A landscape with many valleys, sampled at points; each row gives a point and its height.
From any point a ball rolls to the lowest of the 2 points nearest to it. It stops when none of these is lower. Distance is the straight distance between rows; heights are no part of it.
Samol: [ 99 140 110 141 174 115 127 106  93 122 150 137 123 162 218 142 140 136
 133 109  84 153 126 126 106 141 118 104 177]  (h 24.5)
Rigav: [170  77 175 126  45 134  76 114 163 152  37 112 119  97 117 126  87 111
 160 118 146 159 131  93 125 115  96  88  80]  (h 51.2)
voral: [153  80  80 112 152 131 131 106 157 132 131 129 146 142 110 150 110 154
  97  91 148  90 132 184 153  95 158 171 126]  (h 86.1)
bukiz: [176 150 136 141  56 109 117 132 121 127 117 109 139  92 119  96 135 131
 170 153 149 126 139 140 122  87  70  76 138]  (h 56.4)
sem: [128  94  84 142 166 134 116 141 145 118 126 158 126 144 145 151 123 145
  74  74 116 110 110 147 173 109 183 137 105]  (h 84.1)
nof: [114 131 102 166 128 149  80 140 178 123 125 121 134  73 160 116 161 189
 132 131 170 163  82 126 166  58 114 130 146]  (h 29.5)
rana: [ 97 140 172 156 138 120 117 154 148 147 119  86 136  74  72 128 122 139
 155 172 170 125 158 117 100  95 116  97 111]  (h 47.0)
kisa: [137 106 204 162  84 135  90 160 124 147  86 100  92  93  99 165 138  70
 131 201 140 165  89  88 100 155 108 159 126]  (h 45.8)
tomok: [112 127 143  94 135 125 184 135 129 119 136 131 141 214 133 155 107 136
 182  82  48 102 127  81 114 168 121  61  95]  (h 74.8)
Vilo: [128 180 126 118 100  98 150 182  85 114 131  97  84 122 188 146 143 163
 145 124 145 154 125 147 139  71  99  94  90]  (h 17.1)
zeviv: [132  99 178 118 132 108 151 131 167 177  76  92 159 147  66 157  50 106
  78 127 110  88 162 155 147 113 145 103 120]  (h 37.7)
Lisu: [ 88 144 186 117  69 111 131 171 132 147 133 136 132 134  64 171  88 145
  79 173 108  90 140 161  90 134 122 168 129]  (h 36.4)
fum: [113 136 119 124  98 131  80 167 140 126 124 118 131  78 158 119 115 172
 132 142 140 153  98 168 138  62 122 130 137]  (h 26.3)
voku: [105 163 156 152  63 126  82 138 142 125 151 131 129  94 148 141 145 150
 142 170 117 144  69 163 120  98 130 169 161]  (h 29.8)
dop: [115  93 153 148 151 144 151 116 109 126  86 136 101 143 128 137 138  91
 155 150  97 160  58  49 107 184 128  65 111]  (h 21.6)
nokav: [110 125 134 137 135 113 192 135 134 130  98 130 101 168 161 127 128 123
 183  86  76 150 133  82 118 172 122  40 105]  (h 77.1)
nanul: [115  51 139  69 109 145 132  94 138 166  88 124 110 126  93 145  40 124
  99 117 120 107  91 159 120 136 111 116 138]  (h 89.9)
todi: [105 113 121 103 179 122 162 100 126 146 132 135 147 160 142 119  84 112
 100 125 107 115  93 164 109 148 142 111 165]  (h 13.9)
dup: [130 127 149  85  94 162 126 139 147 169  87 118 127  82 120 149  78 178
 124 115 175 134 136 139 127  74 143 102  83]  (h 33.0)
noroz: [144 126  83 135 181 167  86 109 146  96 191 153 135 159 112  90 131 155
 127 101 122 120 151  63 155 132 146 173 107]  (h 25.0)
vogim: [101 180 163 155 102 128 120  98  97 127 112  76 105 117 149 141 216  92
 111 179 134 156  80 121 107 163 113 156 124]  (h 57.7)
Tipiz: [131 137 182 128 116 103 132 153 145 133 115 113 148 123  65 134 107 118
  80 150 112  73 167 145 128 138 154 149 121]  (h 32.5)
Teko: [ 96 174 111 126 149 103 172 153  95 106 119 156 112 120 125 122 166 105
 153 117 137 139 186  93 136 182 154  87 141]  (h 14.8)
mor: [204 117  68 110 112 125  97 115 134  93 138  83 143 147  94 127 149 117
 123  86 134 100 168 123 192  99 160 167 136]  (h 28.3)
Lavu: [ 78 162 182 134  62 119 111 149 112 151 119 171 170  97  99 166 119 122
  87 192 101 136 128 144  89 142 122 193 161]  (h 39.6)
div: [156 175  89 158 120  92 113 147 111 106 172 134 126 117 119 145 196 161
 176 140 175 140 142 131 140  84 156 141 144]  (h 38.6)
kur: [119 142 123 213 116 166 114 120 162 159 174 172 162 135 156 136 179 128
 120 146 159 103  98 129 119 119 136 191 109]  (h 35.8)
biru: [135 145 119 152 145 159 119 149 163 124 197 170 149 160 118 142 146 147
 132 127 151 115 106 117 137 117 152 226  74]  (h 32.6)
Nud: [136 167 124 138  98 102 130 154 118 129 107  89  78 122 188 127 175 151
 135 143 139 180  85 152 131  99  97 108  92]  (h 21.0)
fibot: [140 121  84 150 172 146  87 141 131 111 186 165 111 157 117 123 157 162
 130 112 146 132 138  76 157 121 143 208  67]  (h 28.8)
gof: [150 149 120 135 159 153 138 132 128  79 183 143 161 184 152  84 122 112
 102  87 136 118 141 143 172 113  93 173 126]  (h 16.3)
mafi: [148 136 117  59 116 150 166  90 132 102  98 113 132 162 131  81  91 121
 124  67 118  98 141 147 184 137 111 102 154]  (h 64.5)
lep: [ 97 129 118 206 146 172  76 122 169 121 138 135 139  94 152  97 165 152
 133 134 147 128  92 103 167 103 109 128 151]  (h 32.1)
gife: [178 146  73  47 148 154 132 140 102 100 130 101 117 144 132 123 114 161
 123  65 124 132 199 140 176  93 111 145 129]  (h 26.6)
Pabip: [ 83 168 178 204  63 126  80 144 165 141 153 126 156 111 118 124 168 137
 155 159 113 173  91 145 121 111 125 182 174]  (h 32.4)
tado: [116 153 144 151 123 121 132 120 123 120 104 121 122  94 143  99 129  94
 102 151 139  99 113 126 126 138 145  89 148]  (h 53.1)
gini: [201 113 106  92 125 141  84 113 152 124 126  69 150 113  86 107 110 122
  98 112 127  95 187 135 172 103 185 142 126]  (h 24.0)
narid: [ 92 119 141 133 133 143 170 118  94 138 113 169 117 147 117 161  99 111
 119 158 103 127  83  70  96 187 142  66 125]  (h 25.7)
kob: [102 111 135 154 132 145 149 122 111 106  95 118  79 104 111 129 147 100
 172 139 149 155  82  80 125 139  90  69 100]  (h 16.5)
vaz: [145 154  82 158 145 137 132 131 123  95 180 183 164 150 152  84 152 109
 130 103 145 124 168 135 138 125 103 135 132]  (h 14.1)
vof: [126 111  87 112 135  98 155 120 129 145  77 156  99 154 150 136 132 139
  90  64 106 104 118 157 158 150 180  82 117]  (h 81.6)
fer: [100 132 174 139  74 131  96 141 110 167 100 146 141  66 115 159 139  79
  92 207 115 165 102 110  88 170 109 188 141]  (h 42.5)
Vuz: [145 130  97 137 156 115 124  91  92 138 124 115 105 139 212 101 142 130
 140 133  93 185 115 130  84 151  76 103 159]  (h 27.5)
roluv: [148  88 130 112 152 137 128  69  98 171 139 137 132 129 155 107 101  61
 138 156 115 162  93 146  39 173  98 131 150]  (h 21.7)
gelur: [109 102 130 109 183 131 162 107 123 111 158 136 168 150 141 115  85 109
  76 138 128 127 111 193 123 131 117 167 150]  (h 9.1)
ziba: [156  65 198 159  95 131  85 136 144 144  54 100  94 100 119 145  92  92
 135 167 125 167 102  80 113 126 107 104  96]  (h 48.8)
selo: [176 102 133 112 169 134 135 100  85 156 143 116  91 147 185 110 121  91
 174 154 108 194  96  99  52 166  84  92 146]  (h 25.3)
Beza: [144 129 129  76  89 137 151 105 140  97 113 120 132 139 118  76 104  97
 123 102 142  81 117 176 156 137 102 124 132]  (h 62.3)
ruf: [ 58 172 127 138 110  95 152 137  92 119 134 139 103 116 156 185 225 152
 150 134 134 147 140 130 133 175 122 173 118]  (h 58.6)
Kat: [106 149 132 115  89 144 166 170 120  97 109 129  95  98 108 125 138 144
 173 127 172 126 108 102 149 107 114  76  97]  (h 9.9)
Kibep: [143 111 133 145 172 164 126 114 173 106 172 150 169 188 111  88  88 115
 109 108 136 108 130 105 186 128 124 187 113]  (h 20.3)
Tir: [154 143 128 122 149 124 137 121 129  95 135 144 154 142  99 101 123 108
  71 130 120  79 153 123 152 156 190 160 133]  (h 27.7)
tere: [124  94 121  96 162 130 141  80 108 157 132 156 134 157 154 137  80 109
 132 154 103 138  69 155  63 154 107 118 164]  (h 18.2)
babif: [136 139  89  84 149 116 145 160  97 112 123 126  95 133 181 140 117 149
 114  92 139 142 152 156 152  71 125 104 111]  (h 22.1)
mokuz: [151 128  79  82 164 129  96 130  98  82 147 102  96 127 139 117 140 165
 122  78 102 136 197  82 156 114 152 148 137]  (h 21.3)
noz: [135 117 132  83  72 118 121 158 165 141 140 135 133  86  69 143 116 166
 164 126 141 114 114 167 131  82 180 154 156]  (h 33.6)
gop: [118  46  97 100 120 134 133  74 135 132 129 137 132 128 109 154  86 159
  96 100 132  72 103 193 128 130 129 152 155]  (h 87.9)
pivo: [ 97  95 136 146 163 134 120 117 129 122 171 156 185 147 119 147  88 110
  87 148 136 118 147 189 104 114 107 204 139]  (h 10.6)
Figi: [128 122  91 104 187  80 115 126  97 101 153 134 108 175 145 158 132 157
 118  81  89 119 204 117 142 157 156 144 140]  (h 15.4)
Lel: [168 132  72 143 140  97 101 141 112 105 167 123 121 139 108 173 178 142
 118 106 137  93 166 122 146  99 195 156 125]  (h 33.7)
kupe: [149 122 165 124  27 117  85 131 159 143  67 105 113  88 103  97 103 117
 177 144 139 143 121 120 114 106  70  87 116]  (h 53.6)
vab: [131 157 125 111 199 115 170 142  94 110 138 139 137 128  96  91 139 115
 111 141 134 127 165  96 124 167 170 116 102]  (h 21.5)
bapu: [183  96 138 153 127 152  98  93 121 170 133 124 142 104 149  81 145  53
 123 143 118 167 108 168  57 173  97 155 143]  (h 25.1)
Sor: [125 124  95  88 133 142 176 150 108 111 117 132  98 117 109 113 119 116
 173  90 151 106 168  95 138 142 139  71 109]  (h 2.3)
Dider: [131 121 141 177 156 130  87 138 129 124 183 145 178 115 138 128 101 104
 107 156 141 103 169 145 121  80 141 154 165]  (h 15.3)
Gov: [129 111 129  53 168 120 209 124 152 134 122 107 144 214 111 136  94 163
 168  79  86  97 116 101 118 171 132  86 109]  (h 72.0)
Rulo: [150  94 116  52 167 139 186  75 139 126 113 105 127 172  92 130  98 153
 141  72 103  88 140 126 143 156 150 125 146]  (h 68.2)
zaf: [106 139 147 144 190 126 191 122 104 142 134 136 140 126 100 134 112 123
 121 166 130 123 137  75  86 164 159  68 122]  (h 27.8)
lor: [142 165 139 144 118  90 114 167 152 135 144  81 134  86  89 134 150 174
 185 171 168 153 143 135 129  71 160 118 148]  (h 42.8)
mive: [162 173 149  86  27 122 152 137 133 110 131 104 139 118 102  87 112 114
 159 128 144  83 144 162 145 105  70  95 119]  (h 59.2)
gati: [ 94 123 120 119 138  99 170 146 137 150  80 140  76 145 167 124 138 140
 121  71  87 150 125 132 148 189 158  76  93]  (h 79.4)
Poman: [123 114 137  73  80 138 109 155 154 154 111 120 133  79 103 126  88 169
 137 117 148 121 124 179 124  62 134 134 135]  (h 30.0)
vebu: [163 122 112 150 148 119  88 129 147 124 145 118 160 107 124  98 119 135
 114 139 141 110 179 129 141  82 153 116 147]  (h 19.0)
Saru: [ 94 149 185 162 139 131 105  94 118 133  97  47  76 144 133 138 198 106
 123 179 138 169  80 107 117 139  78 123 111]  (h 59.8)
Kad: [135 161  79 153 161 111 130 159 120 104 126 166 121 122 144  92 170 134
 152  92 122 149 186 125 177 146 116  93 146]  (h 8.2)
lek: [100 131  92 149 205 103 133 121 119 116 179 173 131 181 184 152 143 136
 141  94  84 149 170 125 118 161 142 132 157]  (h 20.9)
sisi: [ 94 152 133 156 112 118 126 109  96 125 110 136 115 102 159 140 192 105
 109 151 140 133 104 119 117 165 125 145 135]  (h 55.6)
godu: [ 84 116 173 163 103 117 114 122 133 147 104 124 125  78 101 127 113 109
 135 181 142 112 130 102  85 141 107 100 147]  (h 50.3)
vite: [116 138 112 193 115 180 144 119 132 181 172 193 186 128 138 185 179 120
  89 166 148 118 122 130 112 139 145 200  98]  (h 38.2)

Where does a ball stop that starts at each point below?
bapu -> gelur
kur -> Kad
sisi -> gelur
mor -> gelur
vite -> Kad
narid -> Sor
selo -> gelur

Call two points neighbours if one is among the 2 nearest of the other. Go from one point of each pair to the other, from neighbour to neighbour, staying as low as possible. Name the highest point that can't be avoided.
Sor, Vilo -> kur
Figi, gelur -> Vuz
Figi, fum -> gife
Sor, Kad -> Teko
